Points on a hilly landscape, in no order, each with its height.
From any point a ball takes the steepest step (drop divided by distance) to one of its 2 nearest points. It stops when none of these is lower. Distance is the straight distance between rows; heights are no part of it.
pamot: [  0 -30  -5  20  51  11 -11 -68 -36 -13 -30  42  -1  17  -8 -27 -34 -76
  -8  14 -63 -11  14  43]  height 28.9
ruro: [ 11  -6  15  -4   6  -6  31 -52 -13 -50 -63  54  50  21  28 -11 -44 -54
 -13  50  -3 -28  14  32]  height 51.7
matuv: [-51  -8   8  18 -10 -12 -46   5  -2 -39 -32 -20  16 -22  29   9  39  55
 -21  13 -17 -14   4  54]  height 63.6
Fal: [ -8 -38 -21  14   1   1  -6 -59 -24   9   5  22 -18  32 -49  -5 -19 -61
  -1   8 -61 -18 -24  13]  height 40.1
teti: [ 12 -12 -34  48  32   3 -20 -36 -23 -10 -24   0  28 -11  16 -21  -5   7
  55   3  26   4  -2  58]  height 30.2
Puzu: [ 47   7 -45   2  27  -2 -22 -19 -22  10   0  24  13  16 -23 -20 -43 -18
  32 -40  19  19 -33  -4]  height 49.6
mapuv: [  5  14  39 -38 -26 -23  -3  45  21 -31   8 -26  14 -22   4  36  12  60
 -29 -10  13 -16  19 -17]  height 30.1
fen: [  5 -19   1 -25 -56  -7  76  13   9  75  67 -24 -47  24 -26   6  50 -33
   2  36   2 -12 -38 -74]  height 52.5
pime: [ 12  16  -5  -5  -3  12 -23  42  21  19  33 -30 -31  -7 -28  27   9  43
  13 -41  15   4  -1 -37]  height 47.8
nede: [ 13  40  20 -47  -4  -4 -28  36   4 -14  -9  30  -5  17   5  13 -29  10
 -45 -34 -11  23  -1 -14]  height 31.5
Geb: [ -2 -34  -7  16 -34 -53  43 -46 -12  15  21  -4  13  15 -26 -19  -4 -41
  33  38   1 -22 -35 -30]  height 57.9
fesol: [-11 -23  15  25  37   2 -37  -3  -1  30  54 -28 -34 -27 -19 -17  -2  15
  41 -16 -14   2  22 -22]  height 32.0
kes: [ 16  29   0 -31 -15   3 -16   6 -29 -17 -44  58  13  43   3  -4 -55 -33
 -35 -12 -32  27 -17  12]  height 44.4
govol: [-19 -13  -9  41  60  43  -8 -56 -24 -35 -70  56  -3  19  26 -25 -19 -78
 -29   5 -64 -10  16  59]  height 45.2
zumu: [ -4  19  38 -33  -3  12  -4  71  36 -23  25 -49  -8 -33   1  42  24  67
 -27 -34  13 -15  50 -29]  height 14.0
fosus: [  0 -25 -18  16 -52 -46  44  -6  -5  29  43 -15  -4  22 -22  -7  13 -17
  49  31  24  -9 -55 -58]  height 55.9
mili: [ -2  -3  45  -4  33   1 -32   9  10  17  41 -20 -25 -24 -18  -6 -11  15
   5 -21 -20   4  43 -28]  height 36.4
moz: [ -2 -27  11  22  50  -8 -39 -34 -19  21  39  -1 -18  -9 -27 -37 -21 -29
  31  -4 -38  -3  11  -2]  height 25.9
Fazat: [-50   0  12  31  57   9 -39 -21  -8 -28 -68  29  12  -8  39 -22  15  -9
 -28   2 -40  11   1  63]  height 31.7
lol: [-17  11  38  -5  52 -10 -47  12   5  -2   8   1 -18 -31   4 -21 -13   5
 -12 -37 -30  39  36  -8]  height 41.4
mupe: [-12   7 -31  40  84  15 -16 -34 -20  -4 -46  25  35 -17  39 -48  -2 -35
  19  -3   5  34  14  65]  height 23.6
mur: [  2   6   3  38  58   2 -32  38  33 -13  23 -36 -12 -40  -4 -16   4  38
  26 -61  27  37  33 -22]  height 42.1
Diran: [  -5    9   21  -33 -102  -22   73   19   14   17   -1    7   -6   21
   10   13   56  -26  -83   57  -13    7  -18  -28]  height 57.1
lup: [ -8   3  20  -6 -22 -23  -9 -19  -6 -29 -26   4  29   2   9  12  -5  20
 -14  19  -7  -4  -3  20]  height 59.0
Mup: [-17 -11  21   5 -15  -5 -25  23  10   3  38 -52 -10 -32   1  19  24  55
  25  -2   4 -17  28  -3]  height 37.3
Lomon: [  1   2  17 -61 -43  63  42  49  26  67  47 -32 -51  -8  -4  66  61  32
 -40  35  17  -5  21 -25]  height 44.9
Vep: [  0   7  22 -18 -81 -48  72  -8  -5  -4  -1   4  11  22   0  -6  13 -36
 -47  49 -17   7 -30 -33]  height 59.9
viv: [  6  22  18 -48 -17  49  12  78  36   8  38 -43 -31 -21   5  62  41  66
 -46 -23  16 -15  40 -28]  height 30.3
sova: [ 50   2 -44   5  42   7  -5 -39 -28   4 -15  41  37   9   0 -35 -48 -48
  35  -9  28  12 -10  22]  height 52.6
fuli: [  1 -20  20  -6   7  47  65  54  54  55  85 -51 -73  13 -33  26   9  35
  40   7  37 -54   9 -79]  height 50.8
lom: [ -1  43  29 -48 -16  17 -36  60   8   0   7   6 -31   0   4  29   6  33
 -53 -33 -17  15   9 -14]  height 20.3
Luru: [ -7   9  19  31  73  -3 -38  35  23   1  11 -17  -5 -48  11 -30  -8  16
   7 -54   6  52  47 -12]  height 45.5
rulo: [ -8 -30  28   0  -6  14  41  27  34  40  85 -53 -55  -1 -24  17   4  26
  53   5  33 -44  21 -69]  height 48.5
zufed: [ -9  -3 -23  45  33  -1 -44  32  12 -17  10 -42   5 -41   8 -10  15  55
  42 -46  25  26  25  -1]  height 37.8
bimir: [-38 -23  19   0 -30  14  -3  33  19  27  60 -61 -40 -17  -5  32  30  53
  40  11  14 -32  23 -13]  height 42.5
Gid: [ 36  16  20  -5  30 -27 -22  -3   7 -15  10  -2  14 -17  -7  -1 -36  14
  23 -19  26  15  22 -11]  height 43.0
zikif: [ 24 -11   1 -12 -22 -36  22 -36 -13   9   9  18  24  19 -28  -2 -27 -31
  19  14   0 -14 -27 -26]  height 57.8
vuk: [ 18   7  17 -16  15  63  35  53  50  29  60 -42 -72  17 -43  29   3  32
  16 -37  23 -38  15 -75]  height 53.3
pef: [ -2   6 -13 -13 -28   5 -27  -9 -12  37  15   3 -33  19 -36   7  -1 -10
 -10 -17 -42   9 -26 -11]  height 46.7
vum: [-16   1 -12  -8 -86 -31  25  12  16 -18   0 -34  27   2   8  42  46  37
 -15  22  22 -15 -29   2]  height 46.6
Kiz: [ 29  16  -2  -4  25  24  26 -39 -18 -47 -75  63  53  31  47 -26 -47 -65
  -8  25  19 -36  26  47]  height 47.1
lutob: [ -6 -39   1  17  19  -4   5 -79 -23 -17 -23  31 -10  31 -29 -10 -30 -74
 -14  31 -70 -22  -3  27]  height 35.2
nened: [ 12  23   3  -9  16  54  -1  67  43  15  40 -47 -58  -2 -25  32   8  43
  -7 -63  20  -9  28 -52]  height 51.6
neke: [-18 -34  12  14 -18   9   7  33  35  29  77 -61 -51 -14 -12  20  12  42
  66   5  28 -34  24 -42]  height 46.0
Fufet: [ -18   -4  -10   -2 -116  -17   50    5   16   16    6  -28    9   15
    7   33   72   15  -40   52   13   -5  -30   -7]  height 51.8
Tase: [  7 -24   7  14  51 -12 -25 -52 -31   5  11  22  -1   2  -9 -34 -33 -46
  14  13 -40   2  16  20]  height 18.8
veb: [-45   6  20  25  70  -3 -42  -2  -5 -26 -52  19  22 -28  48 -28   9  -4
 -19  -5 -19  38  26  49]  height 22.7
Zovi: [ 21  31 -37  15  36  -2 -27  21  -7 -30 -37  12  36 -21  24 -17 -14  29
  16 -47  39  46  -2  24]  height 21.2
bop: [ -3  10  11 -40 -63 -35  18  26  17 -31  -3 -20  33  -8  14  41  36  47
 -28  15  17 -20  -7  -7]  height 40.5
Divu: [-13  -6  27  -5 -58 -49  64 -33  -4 -27 -29  25  29  20   7  -2 -12 -39
 -35  60 -17 -12 -21 -16]  height 62.3
kov: [-20   0  20  -5  -9 -18 -33   7  -2 -32 -20  -6  18 -20  13  11  17  41
 -22   2 -18  -3   0  27]  height 61.4
fakaz: [-10  -3   0  24 -59 -43  99 -48  -6 -45 -51  26  32  17  11 -13 -15 -60
 -33  65 -13 -19 -32 -12]  height 64.5
zir: [ 31  -4 -46  10   4  -5 -19 -11 -14  15  11   6   7   9 -32  -7 -17   4
  46 -34  24   7 -52 -21]  height 47.2
Kosil: [ -9  25 -30   6  36  23 -25   2 -17 -48 -85  52  35   5  40 -25 -11 -15
 -23 -21   3  20 -15  58]  height 41.6
Tov: [ -9 -20 -12 -22 -66  15  72  26  15  88  76 -36 -56  19 -12  27  54  -2
   5  46  22 -11 -27 -62]  height 51.1
Ribu: [-11 -29 -14   6 -34  -4 -11 -33 -10  29  19   0 -22  20 -44  -5  -2 -23
   8   8 -45 -16 -30  -8]  height 44.0
Niral: [ 10  26 -27  15  68  27 -14  -9 -22 -17 -71  48  36  -8  50 -46 -11 -42
  -1 -18  20  22  19  67]  height 33.4
takol: [ 43  26 -19  -7  37  -3 -12  -5 -17 -27 -35  25  54  -9  29 -18 -37   7
  16 -25  37  17   3  44]  height 31.6
lilig: [ -1  -7 -13  32  11 -22 -27 -31  -9 -10   0 -19  29 -14   0  -6  -7  25
  45  17  26  -3  -6  31]  height 21.8
ledub: [ 13   1 -41  25   9   6 -38  21   5  19  16 -16 -22  -9 -27  -5   0  32
  43 -50  20  18 -20 -16]  height 43.8
zemog: [ 12  30   4 -42 -10  -9 -29  21 -13 -30 -34  41  26  15  13   6 -37  11
 -37 -25   4  19 -16   6]  height 38.0
Zumik: [ -4 -12  -2 -39 -47  50  39  35  19  78  60 -38 -56   8 -21  54  43  26
  -7  27  21 -17   1 -37]  height 48.4
Ves: [ 32  22 -21  15  51  42   6 -32 -28 -29 -70  64  47  26  51 -41 -33 -64
  -2   8  14 -11  28  69]  height 41.8
soka: [  2 -18 -58  58  35  17 -34 -38 -20  12 -19   3  12  -6  -6 -33   2 -13
  54  -9   6  11 -23  46]  height 35.9
podi: [-33   4  -9  40  79  -2 -35  -5   0  -4 -42  10  26 -36  33 -39  10 -12
   9 -17   4  50  17  54]  height 9.6
Vos: [ -6   1  28 -15 -18 -29  13 -34  -8 -45 -53  34  40   8  16   3 -22  -6
 -22  41  -7 -27  -7  29]  height 55.8
gil: [  9  17  10 -64 -36  59   9  57  32  45  32 -21 -49  -5 -14  61  41  42
 -55  -2   3  -2  22 -26]  height 39.6
Vitul: [ -5  34   0 -20   5   7 -31  16 -14 -43 -62  44  28   4  32  -5 -21   9
 -38 -28  -3  14 -17  44]  height 43.9
Puz: [  -4    2    8  -30 -105  -20   62   13   13   39   20  -15  -12   13
    4   28   63    2  -53   57   -4    7  -21  -24]  height 54.6
Rafe: [ -4 -15   1  -5 -53 -44  83   5  -6  44  59 -22 -30  16 -17  -8  39 -32
  16  38  13  -8 -40 -76]  height 54.0
pud: [ 48  18  -4  -8  20 -24  -1  -3  -5 -27  -4   9  42 -11   7  -1 -38  15
  23  -7  46  13   9   1]  height 38.8
nin: [-17   5 -28  27  27  -2 -43  15  -7 -20 -15 -17  19 -30   6 -13  10  28
  19 -42  15  34  -1  22]  height 31.4
debi: [  8  13   1 -27 -11   3 -24 -11 -24   8  -7  29  -9  27 -21  -2 -34 -30
 -24 -13 -50  11 -14  -8]  height 48.9
betul: [-15 -15  -5  25 -18 -20 -23 -10   4  -4  25 -31   1  -9  -6  11   8  36
  47  12  10 -12  -7  10]  height 29.9
Gop: [ 40 -15 -21   2  12 -17  23 -54 -22  -4 -10  35  35  17 -18 -25 -46 -55
  30  10  15  -5 -14  10]  height 55.2
sep: [-36  -4  -2  25  32  22 -23 -42 -13 -35 -71  39  -1  13  20 -14  -5 -27
 -41  10 -59 -11  -4  59]  height 38.9

Where does a ball stop that starts at each point below?
pef: Tase
Vitul: lom
mur: Zovi
Lomon: zumu
lol: Tase
lup: podi
vuk: lilig
Gid: Zovi
Divu: zumu
bimir: lilig
Geb: zumu
Ves: podi
zikif: ledub
sep: podi
Kosil: podi

Call two points neighbours if one is among the 2 nearest of the other. Go from one point of each pair to the other, from neighbour to neighbour, staying as low as possible. Name the highest point that can't be avoided.
podi / Zovi: govol
lilig / Tase: Geb
lilig / ledub: vuk
podi / lom: Vitul
lom / zumu: mapuv
Tase / Zovi: Gid
